Each row is a point on a landscape with many valleys, with its height.
From any point a ball rolls to the lowest of the 2 points nearest to it. It stops when none of these is lower. Distance is the straight distance between rows; heights are no part of it.
K343: [155, 114, 139, 123, 103, 75, 129, 107, 151, 120, 177, 136, 85, 128, 107, 120, 91, 66, 90, 138, 86]  height 338
K795: [121, 144, 140, 113, 136, 148, 145, 115, 110, 175, 121, 128, 173, 133, 163, 126, 143, 158, 128, 144, 123]  height 218
K668: [130, 149, 128, 147, 132, 122, 128, 149, 107, 148, 154, 102, 146, 142, 89, 110, 167, 144, 120, 118, 148]  height 307
K70: [136, 141, 158, 131, 137, 102, 146, 111, 94, 198, 130, 104, 108, 167, 123, 76, 133, 142, 143, 122, 102]  height 616
K685: [102, 106, 126, 159, 103, 120, 126, 131, 116, 136, 112, 102, 108, 155, 151, 140, 118, 124, 90, 89, 91]  height 833
K157: [103, 121, 137, 154, 145, 180, 80, 127, 108, 143, 113, 143, 147, 118, 123, 118, 121, 156, 169, 140, 137]  height 27
K759: [115, 143, 114, 129, 141, 107, 143, 120, 174, 96, 102, 185, 117, 127, 164, 182, 90, 108, 83, 86, 174]  height 369
K977: [122, 118, 134, 141, 93, 139, 131, 149, 103, 169, 159, 75, 120, 179, 118, 101, 140, 114, 115, 162, 132]  height 458
K84: [117, 163, 169, 89, 146, 145, 116, 134, 99, 172, 121, 95, 140, 163, 114, 98, 128, 172, 159, 169, 167]  height 412
K168: [134, 137, 120, 128, 131, 132, 121, 118, 155, 89, 143, 92, 155, 102, 88, 134, 108, 124, 146, 99, 116]  height 230
K972: [136, 112, 156, 114, 124, 83, 129, 100, 119, 176, 188, 107, 104, 142, 125, 93, 131, 130, 145, 146, 75]  height 293
K688: [133, 94, 140, 126, 105, 63, 122, 118, 139, 139, 186, 92, 96, 134, 118, 81, 120, 137, 152, 141, 89]  height 321
K843: [171, 113, 103, 117, 113, 111, 145, 110, 136, 114, 161, 91, 106, 121, 108, 123, 109, 131, 103, 137, 115]  height 470
K951: [105, 119, 99, 120, 143, 146, 130, 119, 178, 88, 128, 186, 147, 145, 127, 174, 130, 124, 90, 83, 165]  height 215
K682: [123, 142, 160, 135, 111, 114, 103, 155, 86, 182, 133, 63, 95, 146, 116, 91, 136, 162, 153, 132, 132]  height 537
K398: [133, 141, 132, 136, 97, 142, 114, 148, 112, 152, 106, 112, 180, 124, 137, 132, 166, 143, 145, 134, 149]  height 381
K559: [136, 101, 106, 134, 105, 123, 116, 124, 132, 103, 110, 129, 138, 85, 159, 166, 132, 146, 149, 164, 144]  height 538
K107: [164, 159, 169, 107, 136, 148, 133, 136, 80, 153, 90, 141, 130, 149, 119, 108, 158, 153, 139, 155, 158]  height 500
K63: [87, 137, 122, 110, 160, 164, 136, 143, 158, 99, 106, 172, 144, 109, 120, 154, 112, 87, 109, 100, 124]  height 319
K439: [97, 127, 142, 148, 146, 111, 109, 140, 118, 122, 123, 112, 108, 121, 117, 110, 138, 165, 152, 127, 115]  height 141
K540: [150, 112, 148, 154, 120, 158, 135, 165, 99, 119, 91, 158, 165, 162, 140, 106, 158, 138, 142, 141, 169]  height 352
K647: [178, 145, 137, 124, 129, 89, 136, 91, 169, 90, 150, 96, 93, 104, 98, 133, 57, 93, 122, 90, 129]  height 170
K279: [146, 139, 133, 98, 134, 130, 142, 148, 107, 139, 146, 113, 116, 125, 110, 125, 186, 120, 128, 155, 104]  height 346
K68: [117, 120, 106, 105, 152, 137, 134, 98, 126, 142, 123, 160, 171, 71, 139, 129, 121, 156, 144, 164, 122]  height 613
K18: [115, 117, 135, 157, 110, 85, 104, 144, 139, 120, 138, 119, 72, 109, 132, 114, 131, 84, 123, 113, 87]  height 733
K563: [92, 140, 106, 152, 137, 124, 124, 137, 156, 110, 114, 112, 101, 100, 128, 171, 89, 115, 95, 106, 150]  height 783
K853: [149, 117, 142, 114, 141, 141, 139, 115, 118, 94, 130, 147, 158, 112, 111, 132, 159, 159, 150, 147, 138]  height 291
K796: [166, 147, 115, 127, 143, 125, 135, 102, 172, 77, 121, 148, 125, 79, 136, 137, 87, 93, 149, 137, 128]  height 166
K445: [106, 125, 101, 141, 134, 117, 128, 135, 170, 84, 123, 152, 120, 155, 135, 181, 136, 123, 83, 72, 156]  height 263
K859: [100, 120, 136, 137, 139, 133, 124, 143, 127, 125, 143, 138, 103, 168, 139, 143, 180, 123, 125, 145, 100]  height 421
K943: [120, 167, 146, 92, 145, 117, 131, 121, 111, 180, 150, 99, 132, 133, 138, 95, 170, 139, 161, 162, 97]  height 341
K789: [106, 119, 133, 131, 134, 152, 126, 152, 100, 149, 80, 148, 110, 123, 154, 112, 148, 143, 134, 162, 136]  height 612
K754: [146, 103, 121, 147, 133, 148, 155, 120, 113, 104, 99, 137, 143, 136, 109, 115, 117, 149, 121, 127, 147]  height 204
K555: [143, 160, 174, 119, 124, 135, 132, 136, 71, 174, 81, 119, 124, 168, 154, 129, 152, 132, 117, 146, 140]  height 534
K608: [125, 139, 119, 169, 148, 113, 134, 100, 167, 95, 127, 144, 97, 133, 140, 128, 91, 85, 119, 128, 108]  height 272
K564: [133, 143, 117, 125, 140, 105, 146, 112, 155, 107, 91, 159, 128, 100, 165, 186, 94, 128, 91, 100, 140]  height 332
K739: [133, 95, 153, 135, 102, 57, 118, 125, 158, 129, 173, 148, 78, 118, 106, 126, 108, 79, 88, 107, 92]  height 360
K761: [122, 136, 117, 114, 150, 145, 143, 139, 154, 93, 106, 140, 135, 83, 110, 146, 108, 99, 122, 109, 122]  height 273
K886: [89, 122, 106, 86, 128, 157, 88, 119, 164, 97, 107, 196, 124, 106, 177, 204, 97, 109, 112, 119, 145]  height 738
K469: [109, 154, 121, 126, 132, 116, 136, 140, 168, 98, 116, 116, 82, 125, 133, 155, 91, 54, 93, 112, 128]  height 751
K265: [143, 135, 111, 141, 121, 149, 117, 126, 102, 139, 129, 109, 172, 111, 125, 139, 136, 163, 134, 121, 136]  height 333
K49: [121, 100, 97, 127, 121, 165, 101, 151, 145, 97, 108, 199, 172, 98, 140, 173, 135, 115, 143, 106, 168]  height 270
K372: [171, 155, 142, 137, 120, 92, 150, 101, 174, 78, 142, 94, 119, 104, 110, 168, 72, 83, 118, 89, 156]  height 210
K166: [160, 113, 109, 134, 110, 119, 129, 117, 124, 106, 147, 87, 84, 120, 114, 101, 111, 152, 137, 144, 121]  height 490
K567: [143, 134, 117, 129, 155, 162, 112, 127, 112, 122, 126, 172, 146, 74, 82, 125, 135, 149, 163, 119, 162]  height 519
K851: [160, 140, 149, 141, 121, 110, 128, 149, 102, 148, 167, 106, 109, 150, 78, 84, 151, 138, 127, 112, 143]  height 267
K6: [73, 129, 119, 107, 129, 100, 153, 121, 181, 120, 144, 124, 106, 150, 158, 166, 98, 97, 78, 118, 103]  height 565
K206: [96, 90, 144, 133, 121, 97, 153, 145, 113, 153, 138, 122, 84, 169, 130, 110, 163, 107, 105, 127, 89]  height 480
K823: [144, 121, 166, 124, 119, 171, 106, 149, 99, 118, 89, 164, 176, 156, 146, 120, 149, 130, 158, 154, 163]  height 384
K110: [138, 123, 121, 169, 111, 71, 107, 132, 131, 129, 161, 114, 84, 123, 114, 101, 111, 95, 118, 111, 115]  height 744
K671: [156, 155, 131, 109, 154, 169, 125, 130, 110, 141, 138, 126, 131, 134, 112, 76, 146, 139, 181, 168, 119]  height 249
K953: [118, 126, 133, 107, 146, 171, 130, 114, 97, 153, 104, 166, 157, 120, 137, 144, 131, 162, 122, 128, 122]  height 135
K219: [124, 135, 93, 111, 146, 154, 132, 114, 176, 88, 130, 190, 137, 124, 126, 200, 110, 110, 100, 113, 173]  height 261
K834: [113, 121, 88, 153, 139, 172, 104, 130, 149, 116, 119, 148, 144, 88, 122, 128, 91, 109, 139, 126, 153]  height 169
K519: [164, 166, 160, 126, 123, 106, 114, 120, 94, 163, 128, 97, 145, 136, 138, 105, 153, 160, 156, 148, 144]  height 339
K696: [129, 105, 145, 154, 86, 93, 109, 143, 119, 117, 169, 93, 123, 149, 111, 139, 148, 132, 115, 112, 126]  height 380
K827: [98, 134, 134, 143, 129, 112, 118, 161, 114, 170, 126, 136, 130, 179, 169, 142, 169, 145, 124, 160, 159]  height 499
K311: [116, 123, 132, 110, 122, 94, 148, 114, 119, 190, 170, 112, 92, 142, 119, 109, 130, 107, 108, 132, 80]  height 254
K309: [107, 114, 101, 153, 133, 171, 91, 125, 132, 135, 126, 160, 149, 103, 144, 132, 117, 136, 153, 146, 140]  height 106
K694: [111, 116, 94, 143, 93, 110, 123, 148, 138, 116, 135, 128, 104, 143, 160, 150, 148, 100, 91, 145, 114]  height 699
K947: [119, 126, 114, 115, 133, 135, 166, 127, 145, 108, 135, 147, 108, 160, 134, 146, 138, 78, 66, 124, 95]  height 167
K620: [107, 126, 130, 136, 141, 101, 138, 97, 131, 163, 173, 114, 80, 140, 115, 138, 112, 92, 87, 118, 72]  height 299
K573: [94, 121, 133, 109, 117, 88, 145, 134, 175, 107, 148, 138, 105, 161, 149, 176, 142, 108, 69, 104, 113]  height 539
K135: [137, 107, 122, 113, 145, 149, 118, 120, 143, 81, 121, 146, 150, 55, 92, 150, 96, 122, 175, 120, 160]  height 127
K857: [114, 112, 139, 125, 93, 129, 146, 155, 117, 163, 164, 89, 132, 165, 124, 98, 140, 93, 123, 136, 96]  height 432
K705: [132, 127, 118, 112, 152, 136, 155, 123, 150, 97, 104, 165, 161, 99, 108, 142, 133, 130, 102, 90, 150]  height 214
K33: [141, 121, 115, 131, 116, 118, 118, 132, 100, 143, 151, 77, 64, 131, 107, 108, 122, 159, 134, 151, 116]  height 511
K898: [103, 98, 111, 146, 115, 129, 119, 152, 149, 106, 101, 169, 139, 153, 176, 135, 154, 142, 125, 153, 135]  height 661
K821: [94, 112, 113, 129, 140, 150, 155, 136, 124, 160, 116, 111, 133, 125, 131, 109, 100, 150, 111, 150, 127]  height 639
K970: [120, 148, 95, 111, 129, 113, 146, 147, 144, 128, 131, 91, 120, 87, 112, 93, 113, 92, 135, 110, 106]  height 354
K530: [129, 102, 119, 98, 140, 176, 93, 119, 127, 87, 116, 129, 141, 64, 93, 131, 103, 148, 191, 117, 125]  height 184
K36: [111, 98, 133, 168, 110, 103, 126, 138, 122, 137, 113, 108, 108, 144, 166, 100, 129, 136, 139, 145, 107]  height 856
K765: [112, 141, 151, 167, 135, 133, 97, 151, 101, 128, 120, 115, 132, 127, 124, 119, 162, 159, 158, 113, 125]  height 85
K312: [171, 154, 125, 120, 128, 110, 110, 122, 109, 142, 133, 106, 145, 105, 132, 102, 143, 155, 173, 150, 127]  height 301
K747: [102, 150, 133, 115, 148, 120, 147, 114, 113, 194, 131, 104, 141, 137, 147, 124, 150, 149, 135, 149, 115]  height 283
K628: [135, 138, 189, 109, 133, 94, 141, 107, 85, 212, 138, 102, 103, 189, 134, 86, 136, 130, 150, 158, 107]  height 595
K196: [112, 149, 195, 111, 136, 107, 136, 121, 88, 200, 117, 96, 114, 219, 137, 103, 128, 108, 145, 166, 138]  height 571
K912: [128, 159, 164, 143, 126, 133, 110, 161, 102, 155, 124, 121, 137, 189, 144, 141, 163, 139, 132, 164, 175]  height 464
K262: [160, 163, 155, 113, 111, 123, 131, 120, 94, 180, 158, 89, 147, 194, 129, 90, 131, 130, 133, 177, 147]  height 513
K913: [162, 120, 148, 123, 127, 141, 131, 121, 117, 100, 129, 101, 151, 116, 102, 124, 138, 181, 165, 140, 156]  height 331
K175: [132, 116, 126, 107, 93, 117, 158, 144, 118, 139, 136, 93, 127, 135, 122, 115, 138, 101, 100, 119, 86]  height 404
K522: [169, 146, 98, 124, 134, 117, 115, 107, 131, 117, 141, 120, 123, 79, 123, 113, 135, 136, 171, 144, 115]  height 260
K584: [112, 132, 119, 141, 123, 146, 108, 141, 137, 119, 118, 152, 175, 132, 152, 157, 164, 133, 136, 105, 125]  height 198
K521: [139, 108, 111, 127, 123, 119, 119, 118, 150, 84, 124, 154, 139, 106, 163, 190, 143, 147, 126, 146, 144]  height 514
K603: [140, 104, 181, 90, 125, 193, 98, 144, 85, 132, 108, 189, 175, 144, 138, 145, 143, 138, 153, 150, 178]  height 418
K484: [126, 115, 148, 98, 131, 208, 93, 150, 90, 131, 114, 174, 158, 111, 118, 135, 144, 128, 146, 144, 151]  height 453
K162: [147, 103, 142, 106, 142, 147, 157, 119, 110, 101, 107, 145, 140, 119, 106, 123, 134, 156, 122, 140, 118]  height 250
K776: [107, 116, 90, 138, 90, 125, 126, 133, 147, 124, 114, 135, 134, 161, 181, 145, 156, 115, 111, 133, 114]  height 682
K762: [133, 108, 99, 147, 135, 142, 157, 107, 122, 93, 116, 136, 112, 121, 101, 140, 91, 137, 104, 130, 133]  height 150
K376: [83, 109, 120, 125, 128, 148, 112, 155, 137, 141, 93, 170, 132, 138, 176, 136, 169, 141, 141, 150, 147]  height 641
K779: [123, 144, 97, 110, 128, 148, 145, 123, 134, 147, 97, 143, 143, 93, 162, 148, 107, 115, 96, 124, 100]  height 243
K470: [137, 145, 128, 128, 124, 129, 113, 125, 84, 173, 131, 74, 91, 143, 118, 92, 109, 177, 135, 140, 129]  height 515
K632: [132, 126, 133, 160, 118, 126, 131, 142, 138, 112, 128, 124, 150, 145, 139, 129, 154, 115, 122, 106, 110]  height 134
K511: [151, 126, 135, 115, 143, 183, 89, 118, 86, 125, 126, 173, 150, 96, 104, 135, 151, 141, 156, 142, 146]  height 485
K366: [159, 135, 174, 117, 123, 137, 134, 116, 106, 145, 116, 134, 198, 144, 122, 110, 134, 163, 161, 153, 183]  height 414
K45: [130, 140, 129, 128, 128, 161, 106, 140, 84, 158, 127, 94, 120, 132, 104, 99, 116, 177, 145, 140, 155]  height 489
K137: [124, 120, 119, 134, 140, 95, 138, 108, 135, 140, 139, 99, 84, 111, 124, 87, 79, 144, 130, 113, 84]  height 122
K496: [139, 123, 116, 115, 156, 148, 128, 105, 175, 78, 128, 147, 148, 81, 87, 151, 54, 100, 168, 114, 166]  height 66
K828: [169, 136, 89, 130, 127, 126, 124, 113, 119, 122, 170, 85, 124, 120, 83, 80, 104, 149, 148, 98, 131]  height 768
K975: [110, 158, 107, 110, 145, 140, 151, 146, 165, 123, 123, 167, 119, 142, 139, 150, 154, 80, 84, 111, 108]  height 225
K544: [139, 133, 139, 159, 138, 130, 123, 125, 142, 89, 145, 120, 149, 124, 115, 112, 137, 125, 149, 92, 108]  height 183
K927: [188, 144, 137, 121, 126, 106, 133, 110, 118, 134, 155, 102, 112, 139, 100, 52, 141, 137, 156, 99, 104]  height 683
K797: [146, 130, 153, 138, 134, 116, 145, 116, 119, 131, 134, 124, 149, 157, 130, 122, 169, 127, 102, 105, 89]  height 76
K13: [114, 98, 142, 156, 92, 81, 125, 140, 119, 148, 119, 106, 105, 136, 157, 134, 142, 129, 108, 106, 91]  height 844
K731: [144, 108, 144, 151, 126, 52, 137, 121, 151, 124, 167, 146, 93, 132, 112, 150, 131, 103, 91, 100, 108]  height 385
K771: [97, 151, 111, 152, 158, 128, 129, 117, 151, 126, 110, 141, 102, 99, 142, 126, 94, 99, 127, 116, 96]  height 224
K405: [113, 116, 151, 97, 147, 155, 114, 108, 103, 150, 113, 134, 152, 109, 152, 125, 136, 174, 173, 175, 114]  height 609
K452: [138, 135, 106, 132, 127, 150, 143, 135, 127, 128, 109, 152, 139, 106, 119, 94, 135, 110, 134, 125, 112]  height 124
K359: [136, 85, 116, 114, 136, 146, 130, 126, 146, 103, 127, 159, 180, 75, 95, 127, 104, 135, 173, 126, 168]  height 176
K156: [142, 136, 129, 131, 110, 137, 131, 131, 107, 162, 161, 92, 148, 167, 126, 91, 129, 132, 137, 169, 139]  height 486
K14: [145, 122, 155, 135, 127, 110, 143, 134, 98, 146, 132, 109, 95, 136, 91, 93, 154, 136, 114, 103, 110]  height 231
K26: [128, 132, 134, 121, 132, 116, 169, 117, 161, 122, 153, 147, 102, 151, 122, 150, 99, 74, 55, 113, 117]  height 109
K455: [154, 116, 108, 120, 100, 108, 157, 120, 145, 80, 146, 107, 136, 124, 109, 164, 116, 123, 109, 137, 122]  height 441
K501: [110, 132, 111, 140, 149, 113, 142, 109, 126, 146, 116, 110, 81, 110, 147, 106, 102, 114, 125, 123, 81]  height 168
K644: [110, 113, 80, 119, 102, 162, 101, 140, 144, 123, 105, 155, 144, 131, 179, 165, 131, 106, 115, 138, 133]  height 704
K515: [125, 140, 161, 155, 134, 163, 87, 153, 92, 135, 103, 129, 149, 131, 114, 115, 139, 161, 175, 116, 158]  height 108
K813: [117, 126, 116, 115, 145, 104, 149, 107, 148, 110, 136, 102, 83, 94, 100, 102, 76, 153, 128, 106, 111]  height 79
K52: [108, 147, 122, 135, 125, 128, 120, 138, 168, 94, 140, 96, 93, 108, 118, 168, 90, 85, 106, 118, 147]  height 767
K894: [113, 127, 119, 140, 132, 91, 122, 112, 139, 123, 130, 152, 112, 158, 168, 170, 162, 153, 95, 116, 100]  height 454
K592: [103, 112, 91, 103, 119, 182, 87, 135, 148, 111, 100, 192, 124, 110, 163, 190, 125, 103, 118, 129, 140]  height 723
K518: [131, 122, 115, 133, 112, 166, 122, 115, 130, 99, 132, 108, 164, 106, 103, 155, 119, 143, 138, 110, 139]  height 281
K450: [133, 146, 134, 125, 127, 125, 162, 120, 117, 184, 141, 117, 152, 151, 135, 110, 155, 113, 103, 101, 91]  height 143
K799: [146, 137, 125, 118, 151, 159, 127, 140, 110, 131, 103, 151, 129, 97, 106, 82, 141, 126, 174, 151, 128]  height 192
K738: [136, 151, 165, 135, 127, 119, 145, 131, 85, 189, 126, 101, 130, 211, 136, 110, 126, 126, 115, 165, 162]  height 543
K623: [121, 135, 121, 120, 126, 95, 162, 116, 113, 196, 148, 118, 118, 130, 122, 123, 139, 123, 82, 122, 95]  height 208
K447: [99, 93, 107, 90, 112, 162, 94, 160, 149, 100, 103, 203, 179, 127, 144, 159, 167, 134, 134, 102, 157]  height 317
K449: [132, 141, 115, 115, 143, 146, 136, 87, 180, 78, 123, 151, 136, 87, 120, 159, 67, 82, 149, 139, 157]  height 118
K209: [122, 84, 122, 125, 111, 157, 128, 143, 113, 126, 98, 170, 194, 110, 139, 129, 133, 142, 141, 124, 173]  height 268
K693: [129, 115, 137, 130, 149, 143, 119, 112, 175, 78, 85, 189, 131, 98, 147, 188, 65, 102, 128, 92, 185]  height 427
K513: [164, 128, 145, 141, 116, 142, 107, 133, 109, 124, 123, 130, 182, 118, 112, 132, 148, 177, 171, 141, 186]  height 372
K562: [94, 124, 120, 142, 133, 123, 118, 140, 141, 109, 111, 129, 120, 106, 141, 167, 125, 140, 120, 116, 124]  height 802
K27: [121, 138, 166, 137, 161, 128, 135, 100, 92, 175, 136, 128, 122, 161, 124, 74, 135, 157, 150, 139, 129]  height 637
K766: [153, 142, 123, 130, 146, 87, 142, 98, 164, 91, 148, 100, 87, 81, 113, 114, 67, 127, 147, 114, 134]  height 129
K90: [104, 125, 123, 152, 123, 141, 123, 134, 115, 120, 110, 107, 112, 128, 129, 153, 126, 151, 97, 101, 111]  height 818
K699: [146, 134, 117, 138, 128, 101, 142, 110, 149, 96, 157, 130, 92, 126, 111, 110, 100, 63, 108, 135, 100]  height 310
K115: [121, 113, 148, 152, 113, 114, 113, 120, 105, 139, 130, 89, 104, 151, 149, 91, 125, 156, 146, 173, 121]  height 866
K252: [84, 115, 119, 114, 133, 131, 145, 131, 154, 112, 142, 102, 120, 133, 131, 145, 101, 117, 89, 141, 90]  height 592
K910: [119, 120, 142, 144, 150, 130, 130, 127, 110, 126, 138, 102, 94, 142, 106, 87, 139, 135, 130, 118, 100]  height 193
K237: [114, 119, 120, 121, 147, 143, 126, 127, 140, 108, 116, 179, 170, 120, 118, 178, 145, 151, 105, 80, 163]  height 147
K911: [148, 119, 141, 151, 98, 109, 122, 136, 110, 134, 175, 67, 142, 145, 112, 117, 140, 145, 131, 121, 113]  height 353
K101: [115, 145, 152, 116, 133, 174, 114, 145, 92, 164, 113, 115, 150, 152, 110, 115, 129, 160, 147, 164, 178]  height 451
K508: [113, 156, 127, 94, 149, 117, 148, 131, 149, 111, 122, 104, 121, 84, 114, 126, 107, 108, 115, 104, 111]  height 318
K313: [176, 150, 98, 105, 135, 120, 144, 90, 148, 101, 135, 125, 128, 79, 111, 119, 109, 115, 143, 130, 105]  height 216
K21: [152, 128, 104, 110, 98, 106, 154, 141, 142, 128, 132, 86, 124, 109, 109, 90, 120, 93, 122, 117, 88]  height 379
K769: [129, 123, 100, 138, 141, 151, 135, 112, 144, 80, 130, 165, 119, 111, 110, 170, 107, 132, 103, 130, 160]  height 209
K594: [159, 114, 116, 140, 88, 89, 133, 143, 141, 101, 164, 93, 127, 136, 113, 161, 140, 108, 95, 110, 121]  height 410
K994: [93, 154, 109, 118, 156, 148, 129, 121, 167, 115, 116, 172, 134, 126, 156, 156, 132, 86, 113, 116, 110]  height 277
K498: [156, 178, 168, 98, 129, 117, 97, 135, 92, 158, 121, 89, 142, 144, 122, 106, 130, 162, 165, 167, 178]  height 375
K863: [123, 137, 128, 112, 131, 131, 138, 152, 114, 149, 130, 136, 126, 148, 143, 132, 189, 107, 122, 153, 97]  height 383
K558: [134, 169, 133, 91, 141, 146, 142, 137, 111, 148, 140, 105, 120, 123, 106, 98, 170, 140, 158, 155, 113]  height 302
K872: [130, 143, 124, 121, 131, 130, 124, 111, 193, 83, 89, 183, 131, 122, 177, 194, 85, 101, 115, 89, 178]  height 399
K478: [120, 113, 126, 106, 133, 146, 117, 121, 126, 120, 116, 134, 151, 83, 149, 118, 132, 157, 181, 183, 122]  height 585
K466: [111, 120, 128, 90, 149, 173, 127, 120, 117, 134, 119, 176, 160, 114, 116, 166, 143, 146, 107, 104, 127]  height 56
K746: [109, 147, 137, 144, 133, 99, 127, 141, 150, 104, 130, 135, 74, 145, 134, 158, 122, 69, 91, 96, 115]  height 736
K263: [134, 147, 100, 112, 123, 119, 141, 121, 152, 129, 94, 143, 127, 106, 168, 167, 103, 101, 98, 92, 110]  height 290
K581: [142, 140, 115, 137, 129, 111, 143, 118, 176, 83, 137, 107, 149, 96, 97, 144, 82, 103, 127, 94, 144]  height 256
K66: [105, 114, 114, 140, 123, 106, 123, 160, 143, 106, 113, 151, 123, 165, 145, 158, 176, 127, 98, 85, 143]  height 312
K69: [131, 90, 115, 138, 128, 136, 146, 143, 131, 116, 110, 161, 187, 92, 110, 129, 116, 153, 145, 121, 171]  height 223
K930: [138, 120, 125, 148, 138, 117, 124, 107, 128, 107, 125, 158, 131, 136, 166, 176, 165, 168, 115, 132, 124]  height 483
K624: [115, 118, 135, 123, 112, 124, 143, 165, 105, 147, 88, 107, 124, 132, 149, 129, 152, 153, 125, 156, 139]  height 586
K908: [144, 135, 95, 126, 134, 156, 124, 135, 116, 116, 139, 96, 134, 113, 89, 82, 106, 148, 150, 112, 121]  height 778
K680: [140, 119, 120, 112, 119, 128, 129, 121, 115, 114, 116, 121, 135, 88, 156, 138, 131, 173, 150, 184, 142]  height 562
K283: [107, 140, 119, 154, 106, 99, 104, 144, 145, 117, 131, 114, 87, 127, 141, 152, 135, 78, 110, 119, 102]  height 718
K269: [133, 130, 149, 143, 136, 139, 116, 119, 109, 127, 114, 117, 124, 142, 149, 93, 136, 169, 173, 175, 154]  height 878
K683: [75, 104, 102, 120, 133, 149, 146, 133, 142, 125, 120, 128, 128, 121, 147, 129, 116, 127, 111, 161, 105]  height 615
K689: [126, 134, 148, 136, 110, 119, 143, 149, 86, 182, 94, 107, 125, 156, 150, 124, 156, 141, 116, 133, 133]  height 561
K20: [112, 109, 151, 142, 115, 126, 137, 136, 103, 142, 134, 144, 94, 198, 143, 116, 174, 112, 105, 141, 102]  height 455
K173: [132, 90, 131, 118, 114, 74, 124, 115, 137, 151, 169, 91, 74, 124, 100, 69, 95, 142, 130, 114, 89]  height 340
K114: [132, 117, 104, 133, 127, 171, 102, 127, 152, 91, 111, 171, 165, 96, 124, 165, 101, 99, 137, 118, 149]  height 222
K844: [180, 156, 145, 137, 133, 130, 117, 115, 96, 156, 156, 102, 123, 157, 111, 48, 127, 147, 172, 117, 126]  height 670
K476: [153, 111, 118, 147, 89, 108, 122, 131, 131, 128, 168, 85, 145, 132, 122, 85, 131, 126, 148, 129, 105]  height 377
K41: [107, 148, 165, 125, 112, 142, 116, 158, 105, 162, 118, 108, 176, 160, 136, 128, 155, 155, 141, 144, 175]  height 425
K105: [113, 103, 121, 145, 109, 153, 126, 155, 118, 127, 89, 161, 174, 156, 143, 114, 144, 155, 126, 117, 175]  height 313
K742: [160, 132, 99, 154, 125, 94, 119, 122, 144, 126, 169, 102, 102, 112, 89, 90, 102, 106, 143, 92, 130]  height 755
K934: [134, 130, 95, 142, 130, 142, 140, 113, 134, 121, 109, 161, 165, 110, 153, 126, 118, 95, 124, 124, 106]  height 185
K256: [86, 111, 138, 126, 129, 90, 143, 136, 146, 145, 149, 134, 95, 171, 125, 145, 151, 121, 83, 106, 101]  height 508
K732: [122, 129, 125, 167, 141, 76, 128, 106, 146, 113, 149, 142, 113, 130, 140, 167, 143, 127, 87, 114, 112]  height 420
K585: [157, 157, 170, 120, 152, 133, 119, 117, 85, 167, 131, 117, 114, 177, 116, 52, 117, 159, 171, 145, 135]  height 656

For each start below, name the point where the ball stops.
K70 => K761
K682 => K496
K376 => K496
K680 => K813
K470 => K496
K685 => K283

Call two points neighbours if one is among the 2 nearest of the other. Go from one point of each pair to the other, from neighbour to neighbour, staying as low as possible. Name the highest point that can't be avoided.
K452, K237 => K943
K813, K797 => K581
K26, K237 => K63
K951, K762 => K219
K157, K765 => K515
